Each row is a point on a landscape with many valleys, with its height.
A ball rolls from a point to the lowest of its 2 nearest points, and stops where none of them is lower. Distance is the straight distance between rows; heights are no part of it.
Q827: [109 192 122  82 175 131 156 115 195  84 104 126 137 116 168 137 154 143
 170  77]  h=193
Q436: [175 107  78 150 113 130 157 153 135 154 127 107 115 148 101 140 122 122
 142 127]  h=517
Q124: [ 86 147 132  87 113  87 165 105 100 124 131 129 151 101 126 111  93 117
 211  88]  h=553
Q716: [115 156  84 133 173 111 168 163 168  99 120 128 133 128 136 131 126 123
 175 110]  h=364
Q997: [ 67 150 140  85 150 103 142 110 111 119 108 131 139 110 154 112  96 132
 206 107]  h=587
Q535: [188 104 143 157 140 148 131 160 102  93 131 106 164  85  70 156 168 114
  36 193]  h=590
Q8: [199 115  98 136 115 166 135 141 151 136 115 103 107 179 114 137 143 128
 113 120]  h=536
Q406: [192 120 161 125  73 142 112  55  97 150 111 130 106 141 100 128 159 115
  76 122]  h=485
Q933: [ 89 151 160 131 132  92 121 100  50 149 127 152 142  56 108 146 116 125
 123 170]  h=243
Q428: [129  90 159 105  81 163  59  95  91 150 162 147 111 137 133 120 117 141
  91 115]  h=681
Q797: [151 103  85 150 104 111 163 155 121 164 143 109 125 114 103 140  95 115
 171 139]  h=502
Q383: [ 55 148 156 119 146 103 101 116  59 141 125 159 130  72 133 128  97 134
 141 149]  h=283
Q652: [128 156 136 138 179 149 127 128 120 132  73 125  97 152 146 143 143 133
 130 153]  h=771
Q984: [135 176 117 162 179  82 189 132 105 136  80 138 123  85 100 161 124 106
 152 163]  h=548
Q706: [121 162 145 152 174 119 124 140  91 101 101 138 132  97 100 151 169 115
  84 172]  h=416
Q601: [106  75 127 145  71 114 104 135 109 163 186 143 143 116 120 114  78 128
 125 136]  h=187
Q717: [142 106 178 136 139 187  75  80  77 148  84 141  88 163 145 135 115 153
 108 152]  h=340
Q487: [138 181 107  64  93  88 178  99 148 105 128 126 150 105 123 124 133 117
 171  54]  h=486
Q646: [113 154  96 176 185 109 155 185 115 116 126 134 150  90  93 152 137 119
 117 172]  h=444
Q644: [188 133  98 138 119 113 151 169 135 106 155 123 154  80  85 140 178 105
  70 134]  h=604
Q286: [152 126 110  77  45 123 141 101 143 153 146 114 129 132 126 114 119 122
 153  83]  h=250
Q345: [131 169 121 101  90  65 156 111  99 125 143 136 168  46  88 147 144  98
 129 118]  h=312
Q415: [ 94 153 123  84 134 134 129 122 187  95 143 128 148 135 161 107 150 143
 144  77]  h=260
Q73: [156 163 115 155 179 130 136 157 120  91 108 136 135 111 100 156 176 118
  82 147]  h=454
Q816: [111  95  91 170 119 102 146 171 138 142 160 124 149 132 116 124  88 119
 159 146]  h=487
Q768: [103 162 132 143 205 165 107 165 128  98  95 129 118 151 137 138 155 146
 108 149]  h=749
Q69: [115  71 120 199 120 129 103 185 129 133 180 128 153 145 107 125  93 128
  98 182]  h=166
Q752: [148 109  81 149  69 111 146 167 174 124 193 130 162 116 105 101 145 115
  99 119]  h=618
Q673: [174 149 136  82  76 129 128  71 149 137 118 116 106 146 134 134 165 123
 109  82]  h=666
Q22: [136 161 156 174 176  92 168  99  83 146  74 149 116  93  94 155 139 105
 121 183]  h=581
Q400: [149 104 183 155 112 136 113  62  50 154 106 153 110  93  93 146 123 125
  90 174]  h=508
Q479: [176 130  90 126  85 119 147 167 160 115 181 128 160  93  90 110 178 105
  67 105]  h=611
Q556: [142 123  82 121  55  94 170 145 160 134 181 127 167 109  97 104 125 115
 134  91]  h=625
Q77: [125  86 119 192 162 148 111 185  94 138 151 124 151 131  94 138 106 137
  97 199]  h=196
Q536: [151 101 165 142 143 188  71 113  82 126  92 127 116 163 109 135 120 162
  74 167]  h=307
Q521: [ 45 162 145  69 120  93 133 109 136  89 149 135 168 111 147 100 108 127
 182  76]  h=632
Q175: [163 106 194 179 154 149 123  56  73 144  73 151 101 128  85 136 131 113
  86 182]  h=527
Q374: [105  79 133 193 170 152  95 180  98 147 139 141 124 151 132 122  67 141
 119 190]  h=236
Q158: [ 90 196 160 118 170  99 133  78  99 114  75 150 116 104 123 145 151 119
 133 138]  h=646
Q201: [ 78 156 134 149 177 125 104 169 104 113 120 139 136 108 115 137 141 124
 107 167]  h=371
Q56: [122 110  95 166 117 145 112 189 200  80 174 129 149 171 129 101 154 136
  83 123]  h=717
Q726: [131  73 104 160  63 119 125 159 184 137 182 116 133 177 146  99  86 132
 138 117]  h=114
Q427: [113  75 113 188  80 109 116 172 156 142 189 122 149 154 123 111  90 130
 113 156]  h=143
Q925: [138  95 124  89  59 137 110  99 132 168 151 122 115 149 153 114 109 136
 153  87]  h=226
Q772: [117 174 178 118 129  89 126  50  95 126  84 151 104  99 111 136 164 108
 106 131]  h=669
Q776: [128 109 136 147 161 165  85 157  96 124 115 122 122 157 113 133 126 143
  94 170]  h=265
Q690: [149 143  79 117 102 116 160 152 173 110 155 130 146 124 115 118 144 122
 132  87]  h=639
Q196: [ 99 185 162 150 196 110 144 114  86 125  65 154 119 106 123 144 144 117
 125 176]  h=617
Q19: [ 83 124 149  73  98 125 110 103 150 130 155 125 134 136 165 101 115 140
 157  87]  h=645
Q497: [140 136 152 122 114 137 100 106  92 127 112 130 119 125 113 138 163 122
  78 139]  h=695
Q372: [115  79 122 117 129 149 121 135 203 142 144  90 121 182 203 104 104 152
 182 104]  h=448
Q548: [152 147 180 140 127 114 119  73  89 131  93 140 116 109  92 146 167 109
  82 143]  h=684
Q588: [ 47 138 147  91 154 103 135 128 153 105 134 120 155 126 179  97  87 141
 193  98]  h=613
Q602: [132 144 128 147 183 179  97 162 139  85 115 121 130 158 113 129 173 142
  69 150]  h=731
Q412: [ 71 152 116 182 205 118 127 194 109 103 129 148 152 103 113 139 131 130
 113 187]  h=410
Q741: [166 117 118 120  98 145 132 102 117 162 113 119  94 151 127 139 121 126
 138 118]  h=459
Q285: [ 98 107 134 156 177 158  89 158 103 139 118 135 113 154 148 123  93 139
 131 168]  h=204
Q914: [108 152 106  86  96  87 170 120 134 107 155 127 166 100 114 115 113 114
 174  79]  h=518
Q903: [115  94 117 123  68 133 114 146 181 126 177 123 137 169 145  96 117 133
 117  96]  h=80
Q683: [128 155 124 166 195 131 146 146  95 140  69 143 101 136 132 147 122 126
 149 181]  h=792
Q779: [160 120 152 152 146 166 121  99  97 156  73 130  85 165 128 142 115 139
 126 160]  h=384
Q760: [112 121 150 124 109 117 116  95  60 165 132 150 113  92 117 143 103 125
 131 145]  h=200
Q947: [120  83 134 114 126 154 102 115 114 167 127 129  91 154 177 121  80 151
 165 125]  h=397
Q724: [140 185 124  85  99  72 161  98 124 101 129 139 153  73 102 136 162 105
 124  84]  h=353
Q757: [183 130 143 139 118 124 128 145 113  94 132 119 158  81  81 147 189 103
  39 150]  h=596
Q624: [ 88  97 168  78 152 152  90  87 121 161 109 130 102 132 217 110  84 162
 179 108]  h=230
Q377: [152 114 176 120  78 134  99  60  64 152 129 150 109  97  98 140 146 114
  79 136]  h=497
Q818: [107 118  89 157 180 142 148 182 213  88 140 121 124 172 175 118 126 149
 158 113]  h=743
Q90: [149 182 128 157 180  69 190 132 110 114  96 148 141  53  88 169 161  94
 107 163]  h=515
Q316: [119 119  99 142 190 163 139 170 179 120 105 111 105 179 174 131 125 144
 161 131]  h=763
Q380: [126  93 118 147 179 167 122 161 141 154 101 114  97 179 179 123  94 148
 169 155]  h=782
Q927: [ 93 112 178  68 111 154  74  75 127 147 123 134 108 138 195 119 117 159
 153  94]  h=185
Q547: [121  71 140 102 125 146 114 115 158 162 141 107 112 164 195 110  91 152
 184 113]  h=422
Q822: [114 190 118  93 143  98 146 116 139  89 117 142 136 101 122 132 164 122
 128  90]  h=372
Q116: [102 159 148 119 108  78 137 101  66 138 144 143 157  40  96 152 144 105
 106 149]  h=277
Q648: [222 133 105 154 145 146 144 157 150  90 119 120 135 128  84 147 179 116
  60 136]  h=570
Q689: [ 82  82 161  90 108 146  64 103 150 151 157 130 115 157 193  97  95 156
 137 100]  h=150
Q271: [ 99 118  99 179 151 109 136 188 127 131 159 125 151 114 101 130 118 118
 121 163]  h=469
Q47: [148 114 109 157 160 175  95 184 151  75 147 115 146 167 103 117 164 142
  60 148]  h=718
Q491: [148 166 134  95  97  75 179  60 121 140  89 125 115 113 119 140 114 109
 184  87]  h=359
Q130: [130 183 141  85 155 140 148  91 172 112  92 126 114 139 158 144 164 142
 149  91]  h=86
Q561: [151 138 138 123  95 107 123 131  95 121 152 127 156  74  86 142 174 102
  65 143]  h=603
Q958: [ 92 173 104 106 179 124 160 150 192  65 128 134 140 123 156 118 135 136
 178  90]  h=280
Q75: [132 113 112 136 119 160  92 167 163 102 162 115 135 164 121 115 158 133
  80 123]  h=708
Q51: [ 60 138 140 131 164 108 113 159  94 132 129 142 128 108 126 126 105 130
 136 156]  h=330
Q905: [159 133 157  91  82 168  90  70 130 137 119 123 102 157 137 125 168 133
  95 100]  h=673
Q320: [122  58 130 159 143 160 107 163 139 162 131 115 101 181 170 104  63 146
 152 151]  h=793
Q123: [190 118 119 163 150 155 116 170 120  97 126 105 145 132  82 140 165 120
  58 161]  h=582
Q685: [ 72 185 128  79 141 122 126 129 161  74 142 140 159 106 137 115 167 132
 139  79]  h=311
Q848: [ 98 101 130 141 108 116 110 133  84 165 164 143 135  92 117 135  87 129
 140 151]  h=163
Q266: [ 79 120 144  90 120 116 137 114 184 110 141 107 154 142 189  99 106 144
 192  73]  h=631
Q342: [151 135 172 176 164 141 124 110  68 135  83 137 115 124 101 143 134 129
  94 189]  h=550
Q837: [174 107 119 149 141 156 142 124 116 159  91 113  87 171 140 142 107 129
 157 146]  h=427
Q151: [143  81 156 131 121 172  94  98  77 174 104 147  79 146 156 128  83 148
 136 140]  h=370
Q580: [172 158  99  88  99 127 151 110 173 118 129 126 127 131 123 126 165 122
 123  71]  h=654
Q106: [135 105 158  94  91 173  79  96 125 153 135 123  99 160 155 122 130 147
 113 110]  h=678
Q906: [138  99  91 111 112 138 158 138 195 135 140 101 119 167 164 112 107 135
 187  87]  h=480
Q605: [127 125 133 107  76 103 114 114  93 144 162 132 153  84  98 124 147 116
  95 131]  h=609
Q414: [206 142  97 136 126 153 142 143 158 111 123 119 120 151 108 137 175 118
  91 107]  h=554
Q620: [113 104  94 166 139 141 123 182 204  99 155 119 128 183 155 111 124 142
 129 120]  h=729
Q161: [137 124 122 115 101 150  98 135 127 128 148 123 127 141 114 125 151 125
  93 123]  h=702
Q808: [133 112  94 130 148 121 169 144 141 153 100 103 102 150 154 125  85 124
 212 132]  h=478
Q443: [197 115 128 125  64 142 130  93 114 158 125 116 108 146 103 138 144 117
 108 124]  h=475
Q621: [134  69 122 122  70 133 104 124 119 174 165 126 110 147 143 109  76 133
 144 116]  h=206
Q459: [ 64 123 136 105  91 104  97 123 145 117 170 138 149 119 140  98 113 133
 133 103]  h=653
Q483: [134  76  93 136 117 133 153 150 164 154 135 104 111 168 168 116  79 135
 199 115]  h=504
Q452: [131 144  87 131 142  99 188 144 135 134 108 115 120 129 122 138 104 122
 191 121]  h=431
Q506: [148 141 118  89  71  98 165  86 121 146 126 120 125 113 112 128 114 110
 171  87]  h=291
Q539: [129 178 131  78 135 104 177  83 144 114  98 125 131 120 142 136 125 122
 190  80]  h=434
Q68: [ 95  87 150 110  82 136  82 125 195 132 175 123 135 175 189  86 104 153
 128  91]  h=119
Q252: [122 144 125  87 131 147 131 114 174 125 114 110 129 152 168 130 141 146
 162  90]  h=194
Q259: [165 166 106 175 190 102 177 164 114 107 104 131 138  83  91 170 156 106
  97 164]  h=488

For each start below, name the point where the ball stops.
Q483: Q130
Q521: Q848
Q757: Q933
Q548: Q933
Q428: Q933
Q266: Q848
Q259: Q933

Call two points neighbours if one is among the 2 nearest of the other. Go from one point of each pair to the other, from neighbour to neighbour, staying as low as possible. Name the highest point that can't be avoided.
Q903, Q130: Q483
Q848, Q130: Q822
Q285, Q903: Q374
